Points, in no order, along strands that fork, close into loops and pass close to each other.
Two points are linked if the straight distance between their rows is under 116. Some points are linked to none.
z_257: [-13 -16 -18  36  -3 -11 -12   1 -37  10 -32 -17  -2 -16 -15 -22  -5 -31
  10 -17 -32   3  21 -30 -32 -12  10  17  14 -26   3   2   3 -20  -7 -11
 -13  -6   1  29 -11  -2 -10  16  -3  17 -15  16  -8]
z_131: [-32  -2   1   3 -10  17  -1  -6 -27   1 -16   9  12   4   3   0  16  14
  21 -36 -24   1   5  21   5 -28  17   2  16 -18 -10  14  29   4   4  14
   1   3  -8  18 -17 -36   0  10  17  -4 -39  28  -9]
z_307: [  1  -2  14   8  16 -10   7  18 -12   1 -12 -18  10   8 -36  22   8  25
 -12   6   2  10   3 -57 -10 -16  -5 -43  -5 -13 -22  17  25   1  48  32
  -7  -4  -8  40 -39 -36  15 -12  -6  -5  13 -39  15]
z_16: [ 24  20  -1  10  -3 -10 -20   3  21 -28  -6 -10  -5  18 -46  27   4  -4
  18  32   9  25  -1   1 -12   6  20 -18 -20  12 -21 -32   3  -7 -19 -22
 -28  -4   9 -24  25  -2  36 -20   9 -60   3   0  13]
z_455: [-11 -12   0   9   7  11 -13   9  38  -6  12  10 -16 -18   4 -15 -21 -17
  -9  37  13 -11 -17  -4 -10  30 -12  -2 -14   1   2  -8 -27 -10  -2  -4
  -3   9  10 -13   9  21 -29   8  10  22   1  -3   1]
z_653: [ -8   8   2  29 -17  -8  -6 -10  -9 -25  43  23   1   7  -8  32  37  37
   9 -45   0  -4  -9 -16  27 -33   5 -14   3  18   2  44   6   4  11  -1
  26   1 -37 -43   4 -41  -2 -16   0  -8 -39 -24  21]
z_820: [ 10  -1 -15 -12  13  25 -11 -12 -24  32  22  30   8  -5  19   3   8  22
   3 -22 -14   0   5  28   0  -8  -5  28   5   4  24   7 -10  16 -32  -4
  20   3   3 -32  37  11   9   0   1 -17  -4  -7  10]
z_684: [-22  22  12 -25 -16  28   3  14  40  -9 -26  -9  10   2 -11  -3  -9  -6
   0  -1  -3  11   5   6  -4  19  39 -23  -2 -20 -17  -7   5 -27  40  22
  12  -9  -4  42 -13 -22  16  30  23 -18 -18   5 -17]
z_34: [-14   6   3 -15   3 -24  29   4  10   5 -12 -17  -7   8 -20  42   6  17
   8 -11  -2 -19  -7  -4   3   3 -19 -24  -2  22  -2   1  -6  23  19  -1
 -13 -19  -1  14 -14 -13  28  -7  -4 -14  25 -37  -7]
z_765: [ 29  -5   1  12 -19 -43 -13  27 -33  12 -26  13 -18  23  -9 -37  -2 -16
 -24  19 -26  16  13 -55 -33  -4   5   0 -11 -49  -1  -7   0 -31  31  27
 -15  18  11  24 -28  -3 -10  -8  -5  15  -3   7  11]
z_638: [-18 -14 -10   1  -2  19 -25   2  19 -16   3  28 -15 -38  10 -26   2 -39
  -5  15   6 -19 -33  29 -20  24   4   4  14  -1  -3   3 -14  -4   2   0
  -3  -2  10  -6  -2 -17 -22  10  20  19 -28  32  25]
z_357: [ 10  -2  -3 -23  12  16  17 -24 -27  28 -15 -29  -7 -22  13 -22   2  19
   0  -2   4 -46   3   8  11  19 -26   8  -3  20   9 -31   1  15 -38 -15
   0  -9  -5  -6  13   5  29   6 -14  13  15   2 -36]
z_374: [ -7  -8   0  12   0 -31   9  13 -12  -6   3   1   3   7 -36  37  25  27
   0  -5  -8 -20  -1 -49   2  -5 -18 -47 -14  16  -1  21  -5  15  23  16
 -33 -21 -23  -2 -23 -39  30 -18   5 -18   5 -44  -1]
z_523: [  6  14 -15  -8  38  26   6 -14   5  32   5  39  24 -28  31  10  10  17
  13  -6  -8 -13  17  33  -7  39  17   9  18  10  21   6 -14  14 -30   6
  11  -3  10 -17  35  23  28   4   6 -14   2  19  22]
z_664: [ 27  24 -16 -14  38  14  22   6  20  22   4  30  23 -30  27  14 -18  11
  -1  21 -18   8  36  15 -18  53  32 -13  11  -2   6 -18  -5   7  -7  19
  26  -5  19  15  46  28  16   0  11 -17  19  -4  23]
z_410: [ 19 -10  -7  -2  23  -1   7  10 -21 -35  27  12  13   7  -1  -4   4  10
  -1   9  15  15  12  -3  19  -4  11  -3 -11  -2  11 -10  43  21   5  -1
   0  -7 -21  -9  -2 -28 -13 -20  24  10 -10   6  22]
z_183: [ 11  -9 -25   7  14 -15  -7  11 -42 -14   5  22  -3 -18 -14 -15  -3 -30
 -11  17   0  11 -10 -43 -29   3  14  -8  23 -11  -8   5  12 -21   3  21
 -24   6   3  -4  -5 -38   1 -28  19  31 -30  16  63]
z_836: [-28 -12   5  30  13  -5  -4  38  27  17 -18   1  15 -30   0  16  -9 -17
  -8  21   6 -13  17   0  22  10  14   8   0 -19 -14  18  -8   8  20  -3
 -33 -10  20  26   0  22 -28  20  -7  10   4  16 -24]
z_427: [ -2   2   6 -16 -29  23 -17  -3  37 -19 -24  -5 -17  15   9 -43  13 -32
 -17  -4  28   4 -36  41  28   5   6  32  12   5 -31 -10  -3 -21   6 -16
   0   4  19   5  -8  -8 -16  17   4   5 -20  44  -3]
z_932: [ 16   6   1  32  17 -26 -25   1  -3   9   2 -12 -10 -42 -17 -19  -7 -15
 -32  30   5 -25  12 -12   1  19 -20   9  -8  23  -4 -22 -37  12 -24 -26
 -14 -32   0 -25  41  25  13 -11  -6  -4 -18  -9 -11]
z_128: [  5  16   3  13 -30   6 -45   5 -16   1  10  46  -3  17 -24  20   7  21
  -3  -9   5   3   2  12  15 -32  17 -31  -8  -3 -19  12  15  -8  -3   8
 -18  19   4 -63  12 -27  32 -32  -1 -16 -48   7  30]
z_138: [ 10   7  12  44   7  11 -23   6  19  -6  15 -25  10  17   3  -3   0  -5
   0  15  13  21  37 -28 -15  10   4  28 -29  12  25  -2 -16  -8  -8 -31
  -7  -9   8   9  18  62 -20  32 -16   9  32  -7 -26]
z_317: [ -6   0  -2  11 -17   8 -20   1  43 -19   0 -17  -8  16  11 -14  -5 -43
 -13  -6  28   7 -45  39  30 -18 -15  34   4  10 -31  -4 -16   1  11 -24
 -14  -6  11 -19  12  12 -25  12 -17  10   9  13  -8]
z_984: [ 25  37  19  32   7  47 -43 -12  26  -6  10   0  15  12  28 -18  17  19
 -19 -22  15  10   3  27  39 -15  19  33  -2   8 -13   6  10  -9 -16 -14
  41 -13  19 -13  28  13  -3  38   4 -23 -28  18  -9]
z_566: [-28  -9  -2 -18 -20  15  13  -5  -5  62 -14   5  16   1   7   4 -20  30
  -8 -26 -14 -46  -9  17  -6  11 -19 -18  -2 -12   8  11 -39  -3 -10  11
  23  12 -11   8  -1   2  -5  15  -4   3  -2 -32 -29]
z_56: [-17 -19   4   6 -16 -11  15 -21 -11 -27   3  -8 -13  15  -5 -15   0 -11
  -6   8   7  18  -6 -72 -26  21   8 -12   6  -5   8   7   6 -32  28  27
   6  14 -15  14 -38 -34 -35   4  12  44  11  -3  12]
z_68: [ -2   1  15 -40 -37  -6  28 -25  15 -28  -1 -28 -27  34  21   3  25  -1
   9 -24  16   7 -17  20  10 -10 -17  14   0  15  16 -22  13  -2  18  -3
  17  12 -15   4 -20  -7   7  15   2  -1  31  16 -21]
z_426: [-15   3  11 -13 -12  34  -5   6  -9  45 -21  11  21   0  16   2  -2  23
 -38 -42 -13 -29 -12  -2  22 -12 -17 -21   1 -25 -10  38  -4  -1  20  21
  13  -8   0   1  -8 -12  18  20  -5   1 -22 -24 -10]
z_571: [-29 -16  17   4   4   3   5 -30 -17   3   8   5   9   3 -14   2   2   2
 -10 -22 -19   8   4 -45 -39   7   8 -31  -3  -9  23  13  11 -32   9  32
  14  -4 -19   9 -41 -19  -8  27  18  24 -10 -15  16]
z_773: [-16   6  -9 -35   8   4  35  22   9   2 -14  13  -2 -31   7  -4 -15  -8
  13  36  -4 -13  -2  21   0  35  16  -8  17  -9 -11 -16  -4  10   7  23
   0   5   4  32  -3  -9  -5 -10  13   6  -7  26   8]
z_807: [-53 -33  22  22 -22  14  15 -22 -12  -8  -5  -5  10  24 -18  20 -19  16
  15 -31 -11  21   2 -29 -24 -23   8 -18  10  -8   3  24  37 -36  18  37
  19  31 -10   4 -51 -32 -32  18   8  43 -15   2  -7]
z_198: [-18 -25 -17  48  -4 -18 -16  15 -26  -7 -13  12   9 -10 -11  10  -4 -35
  -2 -10  -2  11 -14 -32  -9 -22  -1   7  28 -18 -23  26   5 -14   4  18
 -48   9  14   4 -28 -27 -17 -23  -9  28 -20   9  40]
z_136: [ 25  18   3  19 -15 -44 -23  21   6 -35   2  -5 -21  26 -41   6   1 -18
   7  36  10  18 -20 -20 -17 -14  -3 -27 -11  12 -17  -7   7 -27  -5   3
 -16   2   1 -20  -1   0  18 -30  -3 -30 -10  -6  25]
z_634: [ 11  -8 -15   5  -9   6   6 -29 -49  18  18  24   3  21 -10 -12  -6  15
  11   9  -5  37  18 -44 -32  -1  14 -18 -33   4  -4 -20  18  -3 -15  11
 -26  18 -16  10   8 -34   6 -24  -7  34   4  -9  48]
z_832: [-11 -24  -7 -36  11   9  24   1   4   8   0  -8   4 -15  19  20 -28 -11
   7  14 -15  33   6  -8 -54  26  29  -7 -10 -10  -2 -29  -1   2  32  15
 -11   5   4  69  -2   0   4  21  16   1  29 -18  11]
z_150: [ -2 -14  -7  17   4  10 -23   7  41 -10  23  -4   3  -1  24  -7 -12 -32
  -6  22  25   0 -29  19   4   7 -25  32 -10  12   6  -3 -34  17  -2 -24
 -24   4  17 -28  17  41 -29   5 -12  30  28  -1   0]
z_194: [  9  17  17 -30 -37  33  -5 -15  35 -38 -11   3 -23  26   2 -15   1 -16
   2   7  19  29 -20  48  12   7  20   7   2  -7 -20 -22  18 -29   7   3
  34  26  21  -2  -3  -5   5   3  -4  -9 -10  49   9]
z_777: [ 15  18   9 -16   6 -13   9 -25  17 -43  28 -13 -30   5  12  -3  22 -17
  16 -12  12  -4  -8  10  -8  14 -26  -1  22  43  39   3   5  -9 -42  -4
  25   5   0 -35 -12  25  16  -2  -4  -8  29  19  10]
z_275: [-13  18  26   1  33  16  -5  -2  45 -12  -6  -9   6  -6  -2  20  17  13
  20   6  24 -15  19  25  29  -2   7   2  -9  18   4   8  29  10 -27 -25
   4 -16  13  -7  -4  37  -3  32   2 -29   8  34 -45]
z_81: [  9 -34 -20  -2   1  12 -13 -25 -36  14  19 -23  15  18   8   3 -14 -18
   1 -21 -16  35  14 -12 -20 -38 -23  16 -23  -9  13 -17  10  22   1 -33
 -24  -2 -13  -5   6  14   0  16  -9  18  18 -34  10]
z_569: [ 47  34  -1 -26   7 -10  31   4  24  18  -5   6   9 -26  16  -7  -3  20
   7  36 -15  -8  37  22   1  41  23   7   9  -7   5 -39  -9  -7 -28   7
  43  -4  23  12  26  42   7 -20  -4 -18  27  -6 -13]
z_218: [-21  -5   0 -13   6  11   4  22   6  -6 -22   7   0  -8   1  -5   1 -15
 -13   8   3  -7  -8  -4 -11  26  27 -18  19 -28 -10   9  10 -14  36  35
 -10   3   1  36 -27 -22  -5  13  16  13 -16  23  12]
z_839: [ -2 -13  -5  16 -18 -32   3  20 -40  12 -33   2  -6   9  -5 -24 -13  -9
 -15   7  -5   2  -6 -32   7 -18 -14   7  22 -42  -6  18   9 -16  22  25
 -26  13   7  19 -41 -16 -33 -19  -9  47  -3  20  10]
z_690: [-22  16   5  29  -7 -54  15  13  11  14 -13  -9  -8  -3 -21  16  -7  -2
  26  16   2 -29   1  18  22   0 -11   0   9   7   0  11 -41  11 -14 -12
  -9  -2   2  -2   3  34 -10 -24 -31   1  15   9 -35]
z_76: [-42  -9  13  -8 -15   5  20  15  26  23 -53  -9   8   8  -5  39 -11  -1
  11 -26   2 -13   0   4  11 -15  15  -2  16 -30 -22  26  -5 -10  16   9
 -41  21  12  36 -32   1   3  10 -24   1  10   1 -35]
z_107: [  6   4  -5   7   3  24  -8  -9  14 -22  40  12  20  -2  10   7  50  51
   0 -30  -1  -6 -10  -9  32   0  11  10  -4  17   4  19  -3  25  11   0
  32 -24 -27 -19  11 -46  -7  11  24 -27 -22 -21  -2]
z_473: [  9 -10  -3 -22   5  27 -14 -17   8  36   4   5  13   9  12  33 -20   5
   7 -18 -16  14   5  50 -24 -11  -8   9  -9  -4   9 -23  -7  22  -6 -17
  -4   7  12 -14  24  31  24   2  -8 -32  20 -13   2]
z_271: [ -4  13  32  17  12  14 -11  -3  41   0   1 -19   3  18   1  15  15  -1
   3 -12  23 -10  23  -5   3  -1   0   2 -21  12  13  14  -4  -5 -27 -30
  -2  -6  19  -7  -3  65 -17  47 -23  -2  28  14 -41]
z_400: [ 38  18   5  -5  -3  14 -15   6  10  -5   2 -18   4  15  -6 -22  -8  12
  -1   8 -14  20   9  23   8 -16  11   3 -19 -10  -7 -30   2   2   4 -18
  34 -17   8   9  15  11   9  13  -3 -54  -2 -22 -24]
z_416: [  5  -2 -26  15 -10   2  -9   5   0  -5  12  17  11  -9  18 -26  27  21
 -10   3   2   8  12 -23   9  35  15  21 -11 -11   2 -18 -16  18  32 -11
 -24 -26 -11   7  24 -34  -7  11  16  -1 -10   9   8]
z_104: [-18   2  -5   8   1 -12  11 -35   3 -23  40  11  -8   4   1  22  42  29
  29 -50   0 -19 -25  -1  18 -21 -11   0  20  45  20  36 -13  14 -36 -12
  13  12 -29 -50   8 -30   2 -13   4   4  -5  -1   8]
z_6: [-18  23   5 -26 -16  14  35   4  18  15   5  30  17  29  22  25   1  39
  20 -17  19 -16  -3  32  41  14   5 -18   1 -15  -4  30   1   1   2  18
  23  27   1  -6   6   0   5   4 -17  -2  14  10 -11]
z_153: [-25   1   4  44  -3 -29 -10  -8   4 -20 -18 -56 -15  -4 -15 -23  -1 -32
  22   2  21 -10 -12   2  17 -13 -18  25  19  22  -9  13 -13 -22 -34 -31
   1   2   7  -5  -6  13 -38   3 -22  26  -4  32 -37]
z_838: [ 20  -1   9 -31  30  -3   7 -14  -7 -23   9 -10 -27  -6  14 -24  -1 -29
  -6   8  11  -5  -9   9 -11   2 -27  -8   8  10  23  -9  26  -2 -17  -2
  25   2  -1 -16 -14  25   6   1   7  10  16  11   7]
z_933: [ 22 -10  12  -7  52   1  -7  23 -25  -4  17   2  22  -4  -9  -8 -19 -12
 -41   7   4   4   5 -21   9 -28 -12 -14  -5 -14  -1   4  36  18  21  20
   4  -1 -12 -26 -10   0   2 -13  12  13 -12 -12  34]
z_635: [ 22 -12   4   2  47 -23  14  20  -4  -2  -6 -18 -19 -40  -1  20 -23 -25
 -15  52  17  12  22 -31 -10  20  -2  13   2  19  -8 -21  -2  25   2 -11
 -45  -1  17  32  20  26   7  -2  -9  14  40  -1  15]
z_841: [  5  25  -1  18   1 -24 -24   4  -8  29 -11  18   0   5 -13  -3  -1   7
  12   8 -18 -13  17   5   7  -2  -2   2   9 -16   7  20 -19 -10 -22  10
  16   0   9  -8   8  38  -5 -25 -22 -18  -2   4 -11]
z_192: [ 21  27 -14  36   5 -14 -21   6  16  31  -3   8   2 -12  -2 -15  -3   9
   0  30  -4 -18  19  18  10  22  -2  14   2   8  -5   2 -45   1 -32 -16
   8 -10  18 -22  52  39   5 -22 -14 -20   1  -2 -15]
z_190: [ 38  -1 -10  -9  12  10 -13 -16   0  14  -1 -18   2 -20   9 -18   5   2
 -10  23   4 -12   4  10   3  12  -3  30 -16  17  10 -48  -9  27 -28 -27
 -21 -27   9 -24  47  18  29   6   4  -8   3 -10 -16]
z_840: [ -4 -24   6  33  -2  -6 -10  16  17   2   7 -15  -4 -30   6   6 -21 -12
  -9  28  -1  20  34 -23 -58  13   1  12 -34  12  11 -27 -34   5  -9 -31
 -31   2  12  20  28  39 -29  30 -13  17  32 -16 -10]
z_55: [ 10  -9 -10 -13  -7  18 -22 -11 -29  29   4  -6  20  19   6  20 -36  -6
   3 -31 -36  41  13  25 -20 -47  -2   4  -7 -21  -4 -16  15  12  11 -18
 -13   5   2   7  17  11  10   2  -9 -25   3 -28  18]
z_481: [  4  19  -7 -13 -12  16  19  27  28  12  -4  25  20 -12  30 -20  19  34
  -8   6   2 -12  25  22  39  36  22  15 -11 -25   0   0 -21  18  23  15
  21 -24  -1  29  20   5 -13  25  24 -14  -1  18 -28]
z_803: [-55 -17  16 -25 -23  25  31 -22  23  14 -38 -20  -6  10   2  21 -13  -6
  13 -34   3 -26 -20  18  -5  -4 -14  -3   7   1  -6  22  -4 -14   1  -3
  -2  20  -3  17 -39   0  -2  29 -16  25   5   9 -35]
z_942: [ -2  -7  -3  -5 -23  24  -5   2  16 -10  10   9   9  -3  21 -24  38  35
 -18 -11   3 -19  -9   8  23  31  11  10 -16  -7  -3  -5 -21  18  36   2
   9 -35 -19   5   9 -45 -13  25  37 -16 -21  -8 -31]
z_507: [  9  23   1 -13 -42 -20  -1   1  14 -23 -12  15 -23  42  -8   1   6  -2
  18   9   5  18  -9  25  11   6  20  -3   5 -16 -15  -5   7 -16  15  15
   9  22   7   1 -12  -7   9 -27  -6 -15   9  14   3]
z_927: [ 29   7   4 -11  53 -43   7  13  -2 -20   8  -8 -15 -30 -21   4  -2 -24
 -20  16  -6 -19 -24  -9   8   5 -45 -18  23  30   8   9   8  12 -16   7
  21 -22   0 -25 -13  28  30 -40  17 -23  16 -43  20]
z_408: [ 19   0  10 -10  74  -2 -14  24   1 -21   9  -8   8 -23 -14   5 -10 -33
 -44   8  11  -1 -20 -25   5 -17 -39 -22  13  10 -14  16  41   2  12  17
  22 -17  -4 -21 -25  18  19 -21   8  -9  -6 -35  37]
z_876: [ -3  13  -3 -26 -19   4  55 -13   3  -7 -13 -22  -5  22  36   4   3   9
  30 -25  17  -3 -19  41  45 -22 -23  29  25  21   1   3  12   7  -1  -5
  37  17   1  13  -4  -1   8  -4 -20   5  28  19 -20]
z_623: [ -8  -8  12  38 -11 -44   2  -6 -12 -23  -2 -50 -18 -15   1 -37  26 -31
   5  -9   4 -19   8  -7  14 -18 -25  25  13  19  14   1 -27   1  -9 -38
  10 -27  -8  18   0  21 -36  21 -14  20   2  23 -43]
z_8: [  6  -5 -14  20 -23   3 -19   4 -14  22   8  18  11  12  21 -21   8   6
 -28  -2   3   0  -6 -24   0  17  -7   5 -24 -18   6  -4 -29   3  27   8
 -41   1   3  -7  18 -13  -5  12  -1  25  12 -19   4]
z_689: [-27 -20  24  -6  15  -2  28  33   4  19 -18   7  19  -7  -5  46  -7  10
   2   7   7 -12  16  -4   4   7   8 -11  -5 -21   5  18   2  11  25   7
 -46  11  12  27 -29   7 -16   9   4   6  22   6 -19]
z_978: [-11   2  19   8   6  11   4  -8  -2 -17  -2  -5   6  15  -1   7  20  21
  14 -10  31  -6  10  14  35 -22   8   3 -16  -3   7   6  44  14  -7 -14
   4  -1  -7  -9 -15  -7 -17  16  -2  -1  -2  40 -45]
z_165: [-16  -9 -11   2 -14   7   1 -21 -22  -6   5 -10  -2  10  -1  -4  13  -8
  22 -28 -27  16  10   0 -22  -5  25  12   6  -7   1 -11   2  -9   6  -8
   2  -6 -12  27   9 -27  -3  20  10  -9 -15   8  -2]
z_579: [ 17   8   4  22 -29 -10 -41  -4 -32 -19  -4 -11 -25  23 -42   7  -4   1
   3   3   3   9 -15 -12  -3 -39 -10 -24 -21   6 -20   9  26 -23  -2   1
 -16   9  -2 -42 -18 -25  28 -36  -6 -14 -48  -6  18]
z_654: [ -9   4  -7  22   8  -9 -14 -15 -31   2 -27 -33 -12 -15 -19 -35 -19 -38
   5   3   3  -2  -1 -11  -7  -9 -22  17   5   0   3   9   1 -23 -31 -18
  -4  11   4   4 -14  20 -19  -5 -33  29  -5  17  -4]
z_297: [ 14   2  18 -18  38 -44   4  21   5  -7  11   6 -19 -18 -19  -6 -12 -23
 -21  14   0 -19  -7   0 -15   8 -42 -15   8   3  26  13  -5  -2  -9   6
  20 -10   4  -6 -28  46 -13 -16   2  -4  17 -16   1]
z_546: [ 28   0 -22  -1  29  -1  12   3 -32  -6  22  12  24  13   0  -7  -6  20
  18  25  -6  46  41 -24 -16   6  37  -4 -28   8  10 -30  28  12 -10   2
 -14  -3 -22  22  15 -23   0 -17  19  -1  12  13  37]
z_915: [ 19  -9 -18 -33  15  11  14  17 -13  -1 -22   3   7 -27   4  -7 -24 -11
  -7  31  -9  16  -7  14   2  18  27  -8  10 -17 -26 -35  20  14  20  16
 -11  -6   0  28   7 -30  28 -29  17 -15  -1   2  20]
z_658: [ 33  15   0 -14  -3  13 -13 -15  17 -19   4 -21  -5  12 -21   4  -8   2
  22  17 -21  30  -4  33 -17 -13  15 -13 -16   6  -5 -43   9  -6 -28 -23
  23   0   2 -18  13  -6  23 -20  13 -67  -8 -12 -11]
z_330: [-17  -3  10  -3  21  21  -2   4 -19  37   2  28  40   4  17  11  10  27
  -1 -50 -16 -21   9  24  20 -24   7  -4  12 -25  -3  34   7  13  16  21
  15 -10  -6  11  -8 -13  -4  18  14   0 -29  -2  -6]
z_782: [-56 -24  17  -8 -47  36  18 -48  -2  -4 -21 -20  -6  21  -7  -2 -18   5
   6 -32  10   7 -16   3  -2 -11  -9  -4  15  -5  -8  17  10 -36  14  17
  14  30  -4   2 -30 -30 -17  27 -12  41 -10   8 -23]
z_272: [  2  -7 -35  -6  -3 -36   4   1 -58  -5  11  11 -20 -19  -7 -28   2 -24
  13   5 -23  -6  -8 -17 -10 -20  -9   1  39   4  12  13   2 -10 -25   2
  13   1  -1 -11  -4 -32   4 -45   8   8 -23   4  39]
z_594: [ -1  -6  -5 -31  14  15  27  -4   6   2  14   9  -3 -25  20 -16 -19 -16
  -4  21   4 -10  -3   3 -18  32  -2  -8  -2 -13  22 -11   1  -5 -13  19
  27  13   7  17   0  15  -9  13  14  29  18  12   8]
z_923: [-10  -1 -10 -19  -5  15  25 -13   0  18  -8 -20 -16  -5  13  -1  -7  -7
  17  -8   2 -22 -24  37  23 -13 -28  21  19  18  -4  -3  -2  10 -17 -21
  21  -7   3   7   0   7   4  -1 -13   4   2  -4 -17]
z_7: [-23 -19  13  11  37   4  14  18  13   8 -14 -16  -3 -52 -10  30 -41 -10
  -5  51   6   5  40 -39 -40  19   7 -10 -17  26  -7 -13  -6  16  -7 -14
 -48  -7   9  44  18  23 -16  19  -6  11  21 -21  -2]
z_435: [  6   1  -3  13 -12   4 -36 -17 -29   1  31  23   0 -11 -19  14  28  29
  -8 -19  -2 -15  -6 -17  21 -42  -3 -22 -13  24   5  29  10   0 -20   2
  -6   7 -30 -71   5 -28   1 -30   3   4 -72 -14  19]
z_120: [ 12  20  13 -30  -8  25  -7  15  38   8  -7 -12  10  11  -6  -3 -20  11
 -26   0 -28   6  -2  19  -5   9  14 -17  -4 -25 -17 -18  -5 -16  22  12
  48  -8  -2  32 -15  14   9  24  14 -41 -10 -30 -22]
z_33: [ -1  -3  16 -10 -22  26   7 -21  15 -37   5 -16 -15  29  31   7  33  17
  14 -32  37   8  -9  20  19 -14 -13  28 -13  25  13  -5  26  21  -6 -29
  -5   0   4 -33 -11  -5  16  32   0  -2  20  43 -28]
z_27: [ 21  14 -15 -31 -37 -21 -18   5 -16 -10  -9  25 -30  22  18 -12  -2  -7
  22  -7 -18  15 -11  59   6 -22  11  12  25 -22  -4  -8  14 -14  -6  11
  31  13   7 -13  -3 -12   2 -34  -3 -29 -22  26  21]
z_914: [-15  10   6  24   4 -17   5  27  38  11 -25   0  -2 -33  -8  26  -7   0
   9  33  24 -31  17   7  21  31  22   1   1  11  -9   8 -37   9  -2 -10
 -32   7  21  11  26  34   6  -2 -23   0  21  24 -29]
z_810: [-33   2   7 -23 -15   9  34  -5  14  44 -14 -14   0  10 -20  30 -23  33
  24 -12 -16 -41 -15  20  -9   3 -18 -19  -2  14  10  20 -24  13 -14  -4
   7   4  -8   9 -15  -2  16  -3 -15 -23   8 -40 -37]
z_740: [  5  -9 -27  13 -16   6  -8 -21 -32  13  31  28  12  17   3  -5  -1   8
  -2  -5   9  13 -10 -28  -8  -8  -4   8  -9  10   0  -4  -9   1  -1   5
 -20  18 -13 -21  27 -18   9 -26 -18  27   5 -26  44]
z_912: [  4 -25 -14 -31  15   4   4  28  -2   2   5  14  10  -8   1   3 -39  -9
 -13  37 -12  34 -15 -11 -45  12  15 -21 -10 -19 -22 -33   2  10  31  16
 -24   4 -11  36  -1 -26   6 -22  29 -10  -2 -28  40]
z_697: [ 20 -34 -11  14  18 -11   4 -17 -48  10  36   6  25  16  -7   3   8  -1
 -18 -15 -10  20  15 -44 -10 -33 -11   3 -20  23  10   0  14  28   3 -10
 -21  -5 -24 -19  10   6   6 -15  -2  19   2 -43  37]
z_686: [ 38  26   5  -2 -14  -3  14  21  35  19  -1  12   8  11  19 -11  19  27
  -8  16  -6 -10  34   3  12  44  28   5 -14 -17   5  -8 -22  -2   4   7
  22  -5   0  23  21  46   1  14  -2 -18  31  -8 -26]
z_512: [ -2  25  -6  16   9 -21  11 -22  22 -33  43  -2 -11   8  23  18  39   5
  27 -25  24  -5 -26  11  19   3  -7  26  36  52  18  30  -6   1 -43  -9
  15   6   3 -49   7  -3   9 -13  -7  15  18  29  20]
z_695: [ -3 -11 -20 -20 -27 -28   0  -1 -36 -13   8  23 -25  10   2  -4   6  -1
  24 -16 -21  -6 -23  17  10 -39 -16   2  28   1  15  13  -2   7  -4  -2
  20  11  -4 -26 -13 -40  -7 -44   5  -9 -31   1  13]
z_483: [ 22  -5   8  17  -7 -26 -16   5 -22   1  11   1  -6  11   2 -40   2 -11
 -46  -3 -12  18   1 -53 -25   6 -11   6 -32 -32   5  -2 -13  -8  31  12
 -13  -8  -7   1  -5   7 -10  10  -3  18  11 -27  11]

A tip is a point with one link. Name the tips that can be reached along the links from each point below, in the order of the rows.
z_571 -> z_56, z_635
z_104 -> z_638, z_832
z_330 -> z_307, z_623

How many points has the smallest loop of links through each point below? Write 0 if it is on no loop.
z_546 -> 17
z_183 -> 24
z_8 -> 14

A fork is a point with three links, a tip a point with one. Leave the first point through the second and follow the links. Name the first fork or tip that comes.
z_765; z_839 -> z_455
z_836; z_914 -> z_635
z_128; z_579 -> z_773
z_81; z_55 -> z_942
z_623; z_153 -> z_307

Name the points in between on the shortest way along the links from the first point to the second, in order.
z_635; z_807 -> z_7, z_840, z_138, z_271, z_275, z_978, z_33, z_68, z_876, z_923, z_357, z_190, z_932, z_192, z_841, z_690, z_914, z_836, z_689, z_76, z_803, z_782
z_183; z_410 -> z_198, z_839, z_765, z_483, z_8, z_740, z_634, z_546
z_16; z_55 -> z_136, z_579, z_128, z_435, z_653, z_107, z_942, z_416, z_8, z_740, z_697, z_81
z_653; z_507 -> z_104, z_512, z_777, z_838, z_594, z_455, z_150, z_317, z_427, z_194
z_623; z_34 -> z_153, z_654, z_257, z_165, z_131, z_330, z_426, z_566, z_810
